Points, in no order, along strands that fork, close into loops and pass close to each other.
Points whose rows are less than 53.3 apart are linked; no others are. Some points are linked to none.
Z498: |  -4 |  -8 |   6 | -15 | -31 |  -6 |  25 | -15 |  -5 |  -7 | -11 |  -8 |  20 | -15 | -32 | -12 |  -4 | -19 |   4 |   2 |   9 |  -6 |  -7 |   8 | -14 |  12 | -30 |
Z965: |  15 |  16 | -16 |  15 |  25 | -13 |   4 | -11 |   0 | -19 |  13 |   8 |   2 |  20 |  21 |  -4 |  -5 |  18 |   0 |   6 | -12 |  10 |  11 |   5 |  22 |  15 |  30 |
Z618: |  28 | -27 |  -3 | -27 | -15 |  -7 |  31 |  10 |  -6 | -11 | -32 |  -9 |   1 |  -6 | -45 |  -6 | -27 | -15 | -14 |  -7 |   5 | -15 |  -6 |   8 |  12 |  -3 |   1 |
Z236: |   2 | -15 |   3 |   3 | -15 |  11 |  30 | -25 |  -2 | -21 | -26 |   1 |  30 |  -9 | -18 |   5 |   4 | -25 |   0 |   9 | -10 |  -3 |  -6 |  19 |   8 |  11 |  -2 |
Z690: |   5 | -13 | -20 |  -8 |   1 |   2 |  25 |  -7 |  12 | -16 | -41 | -23 |  19 |  -9 | -30 | -16 | -32 |   0 |  -3 |   4 | -17 |  -9 | -12 |  21 |  15 |  19 |   1 |
Z423: |  -1 |   8 |   7 |  -6 | -19 |  -8 |  10 | -19 |   0 |   5 |  -1 |   5 |  15 | -11 | -12 |  -9 |   7 |  -8 |  11 |  -3 |   5 |   3 |  -5 |   1 | -11 |  12 | -24 |
Z524: | -13 |  21 |  13 |   6 |  15 |  -4 | -15 |   9 |   4 |  24 |  15 |  17 | -19 | -10 |  26 |   4 |  13 |  16 |  27 |  -7 |   1 |  -1 | -13 |  10 | -17 | -14 | -40 |
Z280: |  13 | -20 |   7 | -24 |  -3 |  -6 |  23 |   6 |  -7 |  -5 | -28 |   4 |   0 |  -5 | -39 |   1 | -21 | -26 |  -9 | -11 |  -1 |  -6 |  -1 |   1 |  -4 |  -2 |  -5 |
Z573: | -25 |   7 |   9 |  35 |   3 |   4 | -23 |  19 | -21 |   3 |  36 |   1 | -11 |  17 |  43 |  -3 |   2 |  19 |  18 | -12 |  20 |  -2 |   8 |  -9 | -22 | -17 | -21 |
Z470: | -12 |  27 |  13 |  -2 |   7 |  -5 | -10 |   1 |   0 |  25 |   2 |  16 |  -8 |  -8 |  12 |   6 |   6 |  -4 |  17 |   1 |  -4 |  -4 |  -8 |  13 | -11 |   0 | -30 |
Z513: |   9 |  -3 | -20 | -21 |   4 |  12 |   0 |  -1 |  13 |  -2 | -23 |  -9 |   2 |   0 | -24 |  -3 | -19 |   2 | -15 |   0 | -20 |   3 |   0 |   1 |   0 |   3 |  23 |
Z251: | -10 |   5 |  19 |  17 |   9 |  -7 |   7 | -10 |  14 | -16 |  12 |  14 |   9 |   5 |  19 |   1 |  10 |   2 |  10 |  -3 |  -3 |  19 |  12 |  -5 |  -8 |   8 |   6 |
Z562: |  14 | -20 | -10 | -12 |   0 |   8 |  19 |   4 |  26 | -19 | -17 | -34 | -10 | -26 | -35 |  -1 | -22 |  30 |  -8 |  -7 | -23 |   8 | -15 | -10 |  -5 |  -1 |  24 |
Z543: | -10 | -12 |  28 |  14 |   2 |  11 | -20 |  21 |  -9 |  14 |   6 |   0 |  11 |  11 |  22 |  27 |  16 | -13 |   7 |  -7 |  -3 |  -6 |   6 |   0 | -12 |  -1 | -14 |
Z196: |  13 |   3 | -14 |  -1 |  14 |  -8 |   9 | -13 |   4 | -15 |   2 |  -9 |  13 |  15 |   7 |   0 |  -5 |  16 |  -8 |   0 | -10 |  12 |   9 | -10 |  14 |  18 |  20 |
Z420: |  -5 | -12 |  11 |  26 | -12 |   5 | -12 |  15 |  -4 |  -9 |   6 |  -4 | -10 |  -9 |   2 |   7 |  13 |  13 |  10 |  -8 |  12 |   7 |   8 | -19 | -19 |  -7 |   6 |
Z985: |  -6 | -19 |   6 |  -1 | -43 |   6 |  -4 |  -9 | -12 |  15 |   9 | -10 |   3 | -11 |   6 | -11 |  21 |  -4 |  14 |   5 |  13 |  -1 | -13 | -15 | -14 | -11 | -26 |
Z511: |  17 |  -6 |  -3 | -24 |  16 |   1 |  13 |   2 |   2 |  -6 | -19 |  -1 |  25 |  11 | -23 |  18 |  -5 | -24 | -29 |  -9 | -13 |  -6 |  11 |  -2 |   7 |  -8 |  21 |
Z6: | -11 |  11 | -18 |  -7 |   6 |   0 |   3 | -11 |  20 |  -8 |  -7 |   0 | -25 | -18 |  -5 | -15 |  -1 |  23 |  -5 |   6 | -10 |   7 | -15 |   0 |  14 |   7 |  -2 |
Z199: | -13 |   9 |  16 |  13 |   9 |  -5 |  -3 | -19 |   8 |  -9 |  12 |  22 |  16 |   6 |  15 |   4 |  12 | -15 |  10 |   0 |  -8 |   8 |   7 |  10 |   9 |  12 |  10 |
Z253: |  16 |  -2 | -17 | -10 |   4 | -12 |  34 | -18 | -16 |  -9 | -41 | -12 |  35 |  -2 | -25 | -10 | -29 | -23 |  -7 |   1 |   4 | -15 |  10 |  27 |  11 |  19 |  -1 |
Z802: | -20 |   1 |  12 |  -6 |   6 |   9 |  -2 |  -6 |  10 | -13 |  -8 |  12 |  10 |  -8 | -10 |  15 |   7 | -17 |   2 |   5 | -17 |  10 |  -7 |  14 | -17 |   1 |  -7 |
Z306: |  -4 |  23 |   3 | -12 |  30 |  -3 |  -6 |  -5 |  19 |   1 |  19 |  26 | -11 |   2 |  -1 |  14 |  -5 |   3 |  -9 |  -2 | -13 |  11 |  -5 |   9 |  -9 |   3 |   4 |
Z111: |   3 |  12 | -12 | -16 |   3 |  -1 | -15 |  -3 |  -5 |   5 | -17 |   8 | -16 |   2 |   4 | -14 |   4 |  -7 |  -6 |  -2 |  -2 |  -5 |   0 | -16 |  15 | -12 |  -1 |
Z613: |  12 | -15 |  18 | -17 | -23 |  -8 |   2 |   6 | -23 |   4 | -13 |  -8 |  28 |   4 | -19 |  10 |   6 | -45 |  -1 |   6 |   2 | -21 |  12 |   9 |   3 |  -5 | -12 |
Z740: |  18 |   0 | -10 | -15 |  20 |   0 |  19 |  -3 |  -1 |  -9 | -27 |  -3 |  35 |   6 | -24 |  12 | -16 | -28 | -26 | -10 | -16 | -13 |   5 |  13 |  23 |   3 |  32 |
Z186: | -10 |  22 |  10 |   3 |  38 | -20 | -12 |  20 |   4 |   4 |  37 |  22 | -25 |  25 |  41 |   8 |   3 |   5 |   6 |  13 |  10 |   2 |  22 |  12 |  11 | -11 |  11 |
Z268: |  -2 |  -8 |   6 |   5 | -25 |   0 | -22 |  -6 | -23 |  22 |  13 |  -5 |   7 |   1 |  20 | -10 |  22 |  -5 |  19 |   3 |  11 |  -8 |   2 |  -6 | -13 | -12 | -26 |
Z775: |  23 | -21 |  -4 |   4 |   7 |   6 |  10 |   6 |  18 | -23 |  -5 | -28 |   4 |  -9 | -23 |  10 | -19 |  24 |  -5 |  -9 | -19 |  10 |  -2 | -11 |  -4 |   8 |  29 |
Z661: |  21 |   2 | -10 |  19 |  15 |  -7 |  29 | -35 |  -7 | -15 | -11 |   6 |  33 |   0 |   9 |   3 |   3 |  -3 |   2 |   3 |  -4 |   2 |   4 |  19 |  25 |  20 |   7 |
Z180: |  -6 |  -1 |  -3 | -14 | -29 |  -5 |  28 | -16 |  -9 |   7 | -22 |  -5 |  21 |  -6 | -29 | -17 | -18 | -33 |  -2 |  -2 |  18 | -18 |   5 |  17 |  -5 |  17 | -21 |
Z477: |  -3 |  -4 |  12 |   2 | -15 |  20 | -26 |  28 |  -5 |  22 |   4 |  -5 | -10 |   4 |  17 |   0 |   8 |   0 |   5 |  -5 |  10 |  -3 | -17 | -25 | -19 | -23 |  -5 |
Z721: |  24 | -33 | -13 |  13 | -13 |  -2 |  16 |  -8 | -20 | -22 | -12 | -14 |  25 |  12 | -12 |   2 |   4 |  -4 |  -3 |   0 |  -8 |  -6 |  -4 |   1 |  23 |  11 |  16 |
Z328: |  -6 |   7 | -21 | -20 |  13 |   6 |  -6 |  -9 |  27 |   3 |  -2 | -10 | -27 | -14 |  -7 |  -7 | -14 |  26 | -20 |   1 |  -8 |  17 |  -9 | -10 |   7 |  -2 |   9 |
Z822: |  -8 |  26 |   2 | -18 |  16 |  -4 | -29 |  13 |  19 |  21 |  14 |  12 | -32 |   3 |  27 |  -6 |  10 |   8 |   6 |  22 |  12 |  -1 |   6 |  17 |   8 | -15 | -13 |
Z221: | -19 |   8 |  25 |  11 |  23 |   8 | -16 |  15 |  10 |  17 |  16 |   6 |   4 |  12 |  33 |  27 |  12 |  -1 |   3 |  -3 |  -4 |   7 |   8 |   5 | -13 |  -2 | -14 |
Z518: |  25 | -18 |  -8 |   8 | -22 |  13 |   5 |   5 |  -6 | -10 | -14 | -14 |  -6 | -11 | -20 |  -2 |   3 |  10 |   4 |   3 |   5 |   0 |  -6 | -16 |  -6 |  -1 |  16 |
Z212: |   5 |  -9 | -27 | -25 | -21 |   5 |  16 |   3 |  -1 |   0 | -27 | -16 | -17 | -20 | -32 | -21 | -24 |   5 | -16 |  -4 |  22 |   0 | -29 |  -3 |  -6 |   5 | -19 |
Z867: | -11 |   7 |   0 |  35 | -13 |   2 | -18 |  -6 | -26 |  29 |  43 |  12 | -17 |   8 |  50 |  -7 |  18 |   2 |  28 |  13 |  22 | -16 |   8 |   5 |   4 | -16 | -18 |
Z730: |  17 |  -1 |  -7 |  33 |  17 |   1 |  18 | -22 |  -8 | -22 |  -4 |   7 |  30 |   8 |   9 |   8 |   4 |  -2 |  -3 |  -3 | -10 |  -1 |   4 |   6 |  31 |  12 |  25 |
Z893: |   0 |  13 |   3 |   7 |  14 | -22 | -16 |  -4 |  -8 |   9 |  16 |  16 |  -5 |  17 |  23 |   1 |  19 |   1 |  -2 |   6 |  16 |   3 |  23 |   5 |  20 |   1 |   4 |
Z14: |  10 |  -9 |  13 | -21 |  -2 |  -5 |  -1 |  11 |  -8 |  20 | -18 |   3 |   2 |  -2 | -28 |  10 | -12 | -25 | -12 | -14 |  -2 |  -4 |   0 |  -1 |  -6 |   7 |   5 |
Z623: |  -4 |  10 |   1 |  14 |   9 |  -7 | -17 |   5 |   2 |  10 |  21 |  15 | -19 |   8 |  22 |  -1 |  13 |  17 |   2 |   8 |  24 |   8 |   8 |   5 |   6 |   3 |   2 |
Z591: | -14 |  12 |  11 | -18 |  28 |   2 | -18 |   2 |  18 |  11 |  12 |   9 | -12 |  -3 |  -5 |  22 |  -6 |  -1 |  -7 | -11 | -20 |   9 |  -2 |   5 | -19 |  -6 | -12 |
Z909: |   1 |   1 |  -2 |  22 | -23 |  -2 | -23 | -10 | -34 |  27 |  31 |   1 |  -6 |   4 |  36 |  -7 |  18 |   0 |  20 |   6 |  20 |  -9 |   1 |  -9 | -10 | -15 | -19 |
Z512: |   1 |  33 |  -8 |  -9 |  27 | -13 |   4 |  -6 |  13 |  -4 |  24 |  28 | -16 |  11 |   8 |   2 |  -1 |   5 |  -8 |  13 | -11 |   3 |  -5 |  13 |  15 |   7 |   5 |
Z17: | -13 |  18 |   1 |  34 |   2 |  -6 |  -6 |   4 | -19 |  21 |  34 |  21 | -20 |  16 |  50 |  -4 |  18 |   2 |  15 |  13 |  23 | -11 |  13 |  -1 |  13 | -12 |   3 |
Z194: | -12 |  14 |  10 |  30 |  -2 |  -6 |   9 | -26 |  -8 |   0 |  30 |  21 |   0 |   2 |  38 |  -1 |  21 |  -6 |  30 |  20 |   1 |  -1 |  15 |  15 |   5 |   1 |  -6 |
Z311: |  19 |   6 | -19 |   2 |   7 | -12 |  30 | -30 | -13 |  -6 | -26 |  -3 |  36 |   3 |  -5 |  -6 | -11 | -13 |  -3 |   4 |  -5 |  -3 |   2 |  25 |  22 |  28 |  -2 |
Z24: |  10 | -11 |  -7 | -10 | -19 |  -9 |  26 | -15 | -24 |  -6 | -30 |  -4 |  24 |  -7 | -32 |  -7 | -23 | -35 |  -2 |   0 |  11 | -18 |   8 |  26 |   4 |  15 |  -5 |
Z257: |   6 |   9 |  -2 |  24 | -19 |   3 |  10 | -23 |  -8 |   4 |   8 |   6 |   2 |  -7 |  11 |  -3 |  18 |   2 |  19 |  10 |   5 |  -1 |   5 | -13 |   4 |   6 |   2 |
Z99: |  12 | -22 | -19 | -20 | -15 |   3 |  37 |   4 |   3 |  -2 | -38 | -14 |   8 |  -3 | -41 | -21 | -29 | -11 | -18 |  -6 |  21 | -17 | -10 |  13 |  13 |   1 | -11 |
Z504: |  11 | -24 |  18 | -29 | -11 |   5 |  15 |  13 |  27 |  -5 | -15 | -13 |   0 | -12 | -33 |   5 | -11 |  -5 |  -5 |  -4 |  -5 |   2 |   6 | -10 | -10 |  -9 |  13 |
Z138: |  -6 |  10 |   2 |   6 |   4 |  14 | -20 |  25 |  -3 |  23 |   8 |   7 | -11 |  13 |  17 |  10 |   3 |   6 |  -1 |  -7 |   0 |   6 |  -6 | -20 | -25 | -18 |  -2 |
Z502: | -20 |   9 |  17 |  37 |  12 |   0 |  -4 |   7 | -14 |  14 |  26 |  21 | -12 |  18 |  44 |  12 |  10 |  -6 |  11 |   1 |   9 |  -6 |  15 |  -5 |   9 |  -8 |  -4 |
Z442: |  11 |   1 | -11 |  16 |   3 |   1 |  20 | -18 |   5 | -28 | -10 | -14 |   8 | -19 | -15 |  -4 |  -1 |  25 |  10 |  -2 | -18 |   9 |  -8 |  -1 |   7 |  15 |  10 |
Z955: |   5 |  -5 |  -8 | -25 |   6 |  12 |  -6 |   5 |  11 |   7 | -13 |  -1 |  -7 |  -1 | -20 |   8 | -14 |  -5 | -13 |  -4 | -19 |   5 |   1 | -14 | -14 | -15 |  23 |
Z660: |  -2 |   0 |  10 |   2 | -13 |  -5 |  -7 |  -9 |  -8 |   3 |  10 |   9 |  19 |   9 |   1 |   1 |  12 | -17 |  -1 |  -3 |  -5 |  -4 |   2 |  -1 |  13 |  12 |   8 |
Z958: |  17 |  -4 |  -4 |  -6 | -20 |   8 |   6 |   8 |  -3 |   4 | -21 |  -9 | -10 | -16 | -30 |   2 |  -1 |  -1 |  -3 |   5 |   1 |  -2 | -15 |  -2 | -11 |   8 |   1 |
Z968: | -20 |  23 |  -8 |  -8 |  -5 |  -8 |  13 | -19 |  19 |  -3 |  -5 |  11 | -14 | -21 |  -5 | -22 |   4 |  10 |   8 |  10 |   2 |   2 | -10 |  11 |   7 |   5 | -18 |
Z570: |   7 | -10 | -13 |  21 |  11 |   5 |   7 |  -3 |   8 | -33 |  -6 | -21 |  -7 | -17 | -11 |  -2 |  -6 |  36 |   3 |  -5 | -16 |   9 |  -5 | -14 |   7 |  11 |  20 |
Z354: | -25 |  16 |  14 |  19 |   7 |  -4 |   0 |   0 |  12 | -19 |  25 |   5 | -12 |   3 |  30 |  -4 |   7 |  20 |  17 |   6 |  -1 |  11 |  13 |  -9 | -11 |   1 |   1 |
Z93: | -16 |  10 |   3 |  27 |   0 |   3 | -24 |  14 | -15 |  -9 |  35 |   3 |  -2 |  24 |  31 | -11 |   4 |  15 |   6 |   3 |  16 |   0 |  10 | -13 | -13 |  -8 |   7 |
Z115: |   9 |  -4 | -24 | -14 |  14 |  10 |   8 |  -5 |  25 |  -8 | -12 | -28 | -18 | -24 | -20 |  -8 | -21 |  35 | -14 |  -5 | -17 |  10 | -11 | -14 |   4 |  -1 |  14 |
Z166: | -12 | -15 |  13 | -15 |  -9 |   9 |  18 |  -6 |  11 | -20 | -23 |   3 |  20 |  -4 | -24 |   8 |  -3 | -25 |  -5 |   2 | -11 |   4 |  -6 |  15 |  -6 |   7 |   2 |
Z155: |  15 | -22 |   6 |  -4 | -18 |  -2 |   4 |  -1 | -18 | -13 |  -3 |  -2 |  17 |  10 | -14 |   8 |   3 | -18 |  -5 |  -4 | -10 |  -8 |  -4 |  -7 |  10 |  12 |  16 |
Z230: |   8 | -23 | -29 | -26 | -11 |   6 |  27 |   6 |   3 |  -6 | -43 | -27 |  -8 | -17 | -42 | -25 | -43 |   5 | -17 |  -6 |  13 | -10 | -19 |  10 |   0 |  -1 |  -9 |
Z97: |   5 |   3 |   5 |  -7 |   5 |  12 |  -9 |  19 |  -1 |  15 |  -2 |   7 |  -3 |  13 |  -3 |  15 |  -3 |  -7 |  -9 | -10 | -10 |   4 |   0 | -17 | -18 | -12 |  15 |
Z877: |   5 |  24 |   7 |  -5 |  15 |   5 | -26 |  12 |  16 |  22 |  11 |  -3 |  -1 |  11 |  12 |  12 |   6 |   5 | -12 |   5 |   8 |  -5 |  24 |  -6 |  -4 |  -9 |  12 |
Z499: |   2 | -15 |  10 | -12 | -27 |  16 | -21 |  22 |   7 |  12 |   5 | -10 |  -4 |  -5 |   2 |  -6 |   7 |   6 |  -3 |  -8 |  14 |   5 | -20 | -24 | -24 | -24 |  -8 |
Z858: |  -8 |  -3 | -16 | -27 |  -6 |  -4 |   3 |  -2 |   0 |  -2 | -20 | -13 | -22 | -27 | -24 | -14 | -12 |   9 | -19 |  -4 |  16 |   7 | -26 | -10 | -13 |  -3 | -24 |
Z934: |  -1 |   1 |   1 |  12 |   0 |  -4 | -18 |   5 |   1 |  -1 |  12 |  -1 | -12 |   0 |   5 |  -3 |   8 |  20 |  -4 |  -1 |  14 |  13 |   4 | -14 |  -4 |   6 |   1 |
Z463: |   7 |   9 | -18 | -31 |   7 |   9 | -23 |   3 |   5 |   9 | -12 |  -2 | -14 |   1 |  -2 | -12 |  -9 |  -1 | -17 |  -4 |  -4 |   3 |  -2 | -22 |  -2 | -20 |   6 |
Z762: |   7 |   6 |   1 |   3 | -19 |  -8 |  16 | -23 |  -1 |  -3 |   2 |  -8 |   8 | -11 |  -2 |  -8 |  13 |   7 |   9 |   3 |   5 |   8 |   8 |  -9 |  -1 |  14 |  -9 |
Z857: |  27 | -16 | -22 | -13 |   1 |  -4 |  21 |   0 | -10 |  -6 | -29 | -13 |  37 |  13 | -34 |  -2 | -20 | -17 | -23 |  -7 |  -9 | -22 |  -9 |  20 |  30 |   3 |  15 |
Z625: |   7 |  10 | -13 |  30 |  14 |  -6 |  15 | -12 | -16 | -14 |  13 |  16 |  16 |  20 |  21 |   2 |   8 |   1 |  -4 |   2 |  -2 |  -2 |   9 |   0 |  27 |  12 |  24 |
Z698: | -10 |  17 |  -5 |  36 |  -1 |   8 |  -3 |   7 | -11 | -15 |  27 |   5 |  -2 |  28 |  23 | -12 |  -7 |  16 |  -1 |  -1 |  12 |   3 |  15 | -13 |  -5 |  -2 |  24 |
Z635: | -15 |  -7 |  10 | -21 |  16 |   3 | -16 |   9 |  16 |  -1 |   4 |   1 | -15 | -18 | -21 |  16 |  -3 |   4 |  -8 | -14 | -12 |  11 |  -8 |  -7 | -26 | -13 | -13 |
Z597: |  -3 |  -6 | -10 |  -5 | -12 |   4 |  29 | -22 |   7 | -21 | -29 | -12 |  19 | -18 | -23 | -15 | -11 |  -4 |   6 |   4 | -13 |  -3 | -11 |  15 |  13 |  18 |  -8 |
Z181: |  -9 |  -6 |  14 |  12 |  11 |   5 |   2 |  -4 |  19 | -23 |   7 |  -1 |   3 |  -9 |   0 |   6 |   3 |  12 |   4 | -10 | -11 |  15 |  14 | -11 |   0 |   3 |  19 |
Z52: |   3 | -16 |   4 | -12 | -43 |   7 |  -2 |   6 |  -1 |   3 |  -6 | -18 |  -1 |  -8 |  -6 | -18 |  13 |   0 |   2 |   2 |  14 |   7 | -20 | -27 |  -9 |  -9 |  -9 |
Z84: | -18 |  11 |   5 | -13 |  17 |   1 | -35 |  14 |  15 |  24 |  10 |   8 | -34 |  -6 |  20 |   0 |   5 |  12 |  -5 |   1 |   6 |   5 |  -6 |   0 |   0 | -13 | -19 |
Z156: |  -4 | -25 |  21 |   7 | -24 |  11 | -10 |  15 | -14 |  12 |   6 |  -3 |  18 |   9 |   6 |  19 |  20 | -27 |  12 |   0 |  -4 | -11 |  -3 |   4 | -15 |  -9 | -10 |
Z957: | -19 |  17 |   2 |   1 |  30 |  -5 | -32 |  30 |   5 |  17 |  31 |  10 | -26 |  27 |  48 |   3 |  -2 |  12 |  -1 |   9 |   6 |   2 |  18 |   4 |  -4 | -19 |   8 |
Z295: |  10 |  -2 | -16 |  -1 |   8 |   3 |  -2 |   1 |   6 |  12 | -11 |   5 |  15 |  13 | -11 |  14 |   3 |  -2 | -31 |   3 |   1 |   4 |   1 |   6 |  15 |  10 |  31 |
Z793: |  25 |   7 | -16 | -10 |  -7 |   1 |  15 |  -3 | -14 |   4 | -23 | -11 |   8 |   0 | -25 |   5 |  -9 | -11 | -15 |  11 |   6 |  -8 |  -6 |   7 |   3 |  18 |  -2 |
Z621: |  -5 |  -3 |   6 | -26 |   1 |  -4 | -24 |  10 |   4 |  27 | -12 |  -3 |  -4 |  -3 | -18 |   6 |  -8 | -19 | -14 | -10 |   4 |   1 |   3 |   4 |  -4 |   5 |  -8 |
Z840: | -11 |   5 |   9 |  36 |   2 |   3 | -10 |  -2 | -29 |   1 |  30 |  13 |   3 |  21 |  26 |  11 |  12 | -13 |   3 |  -8 |   2 | -19 |   9 | -15 |  15 |  -3 |   4 |
Z644: | -21 |  14 |   6 |  16 |  -4 | -12 |  -3 |  -8 |   6 |  -9 |  25 |  11 | -18 | -10 |  24 | -18 |  16 |  20 |  28 |   5 |   1 |  12 |   1 |  -4 |  -2 |  -2 |  -6 |
Z206: |  -3 |  23 |   9 |  -6 |  30 | -27 | -14 |  13 |  -4 |  20 |  32 |  25 |  -7 |  23 |  40 |   2 |  16 |  -7 |   6 |   9 |  11 |  -8 |  20 |  21 |  20 |  -8 |  -1 |
Z818: |  -8 | -11 |   4 |  -4 |   4 |  -3 |   2 |   4 |   4 | -17 |   1 |  -8 | -11 | -22 | -22 |  11 |   8 |  13 |  -4 |  -8 |  -4 |  14 | -12 |  -8 | -17 |  -2 | -16 |
Z648: |  -8 |  16 |   1 |  20 |  -9 |   3 |   5 | -13 |  -7 |  12 |  13 |  13 |   2 |   2 |  28 |   4 |  27 |  -2 |  18 |  18 |   6 |   0 |  14 |  -2 |   1 |  -5 |  -9 |
Z296: | -11 |  19 |  -5 |   0 |  -2 | -17 |   7 | -18 |  16 |  -5 |  14 |  19 | -24 | -14 |  13 | -23 |  15 |  22 |  21 |  14 |   5 |  10 |  -7 |  12 |  12 |  -1 | -10 |
Z481: | -23 |  11 |  25 |  21 |  21 |  -1 | -17 |  20 |   6 |  22 |  23 |  13 | -11 |  -2 |  41 |  19 |  11 |  13 |  24 |  -9 |  -1 |  -2 |   0 |  12 | -14 |  -2 | -27 |
Z231: | -11 |  -3 |  -8 | -15 |  -4 | -11 |  -6 |  -2 |   0 |  -6 |  -3 |  -9 | -18 | -23 | -11 |  -8 |   8 |  17 |  -5 |  -3 |  12 |  13 | -21 | -11 | -17 |  -4 | -28 |
Z720: |  27 | -37 | -18 |   0 | -17 |  -1 |  26 | -10 | -18 | -12 | -29 | -19 |  30 |   7 | -22 |  -6 |  -6 | -13 |  -5 |   5 |  -4 | -15 |  -9 |  23 |  29 |   8 |   8 |
Z216: | -28 |   1 |  12 |  -7 |  24 |   3 | -35 |  22 |  14 |  15 |  21 |   4 | -25 |   4 |  30 |   8 |  -3 |  18 |   7 |  -9 | -13 |   8 |  -2 |  -1 | -23 | -19 | -14 |
Z655: |   5 | -27 |  23 | -17 | -24 |  -1 |  -1 |  19 | -18 |   5 | -11 |  -3 |  18 |  11 |  -7 |  11 |  11 | -35 |   5 |   1 |  -3 |  -8 |   5 |   2 | -13 | -10 |  -8 |
Z352: |  -3 |   9 |  14 |  -7 |  -4 |   3 | -26 |   9 |  -7 |  28 |   0 |   3 |  -4 |  -2 |  -3 |   8 |   7 | -12 |   6 | -10 |   0 | -10 | -10 |  -1 |  -5 |   0 | -20 |
Z210: | -22 |  11 |   8 |   5 |  30 |   7 | -29 |  21 |  16 |   8 |  30 |   2 | -23 |  13 |  26 |  14 |  -8 |  19 |  -4 |   1 |  -6 |  11 |  15 |  -4 | -18 | -13 |   4 |
Z819: |   5 | -22 |  26 |  -2 |  -5 |   8 |   4 |   9 |  18 | -19 |  -4 |  -9 |   1 | -11 | -21 |   6 |   1 |  -1 |   3 |  -9 | -11 |   8 |   9 | -17 |  -8 |  -4 |  17 |
Z139: |  -1 |  23 | -13 |  26 |  17 |  -5 |  -4 |   2 |  -1 | -23 |  30 |  13 | -13 |  22 |  21 |  -5 | -11 |  22 |  -1 |   9 |  -2 |   6 |  10 |   2 |   6 |   6 |  31 |
Z788: |  14 |  -2 | -30 | -22 |   4 |  10 |   1 |  -4 |  11 |  -6 | -29 | -23 |  11 |   1 | -33 | -13 | -29 |   9 | -17 |   3 | -18 | -10 | -10 |  14 |  17 |  12 |  13 |
Z836: |  15 | -22 |   9 |  22 | -29 |  12 |  -6 |  17 | -14 | -10 |   4 |  -9 |  -9 |  -3 |  -6 |  -2 |   9 |   6 |  10 |  -2 |  17 |  -2 |   3 | -25 | -11 |  -7 |  14 |

A tip is a point with one link. Name the tips that can be reached along the links from each point below, in the order of the rows.
Z97 => Z802, Z111, Z840
Z661 => Z573, Z196, Z194
Z524 => Z613, Z512
Z721 => Z511, Z504, Z442
Z420 => Z822, Z793

Name the points in between on the shortest way along the links from the first point to the second, in order.
Z502, Z138 => Z17 Z867 Z909 Z268 Z985 Z52 Z499 Z477
Z306, Z524 => Z591 Z635 Z818 Z231 Z858 Z212 Z230 Z99 Z618 Z280 Z14 Z621 Z352 Z470
Z199, Z570 => Z251 Z354 Z644 Z296 Z968 Z6 Z328 Z115 Z562 Z775
Z498, Z698 => Z180 Z24 Z253 Z311 Z661 Z730 Z625 Z965 Z139
Z893, Z793 => Z623 Z934 Z420 Z836 Z518 Z958
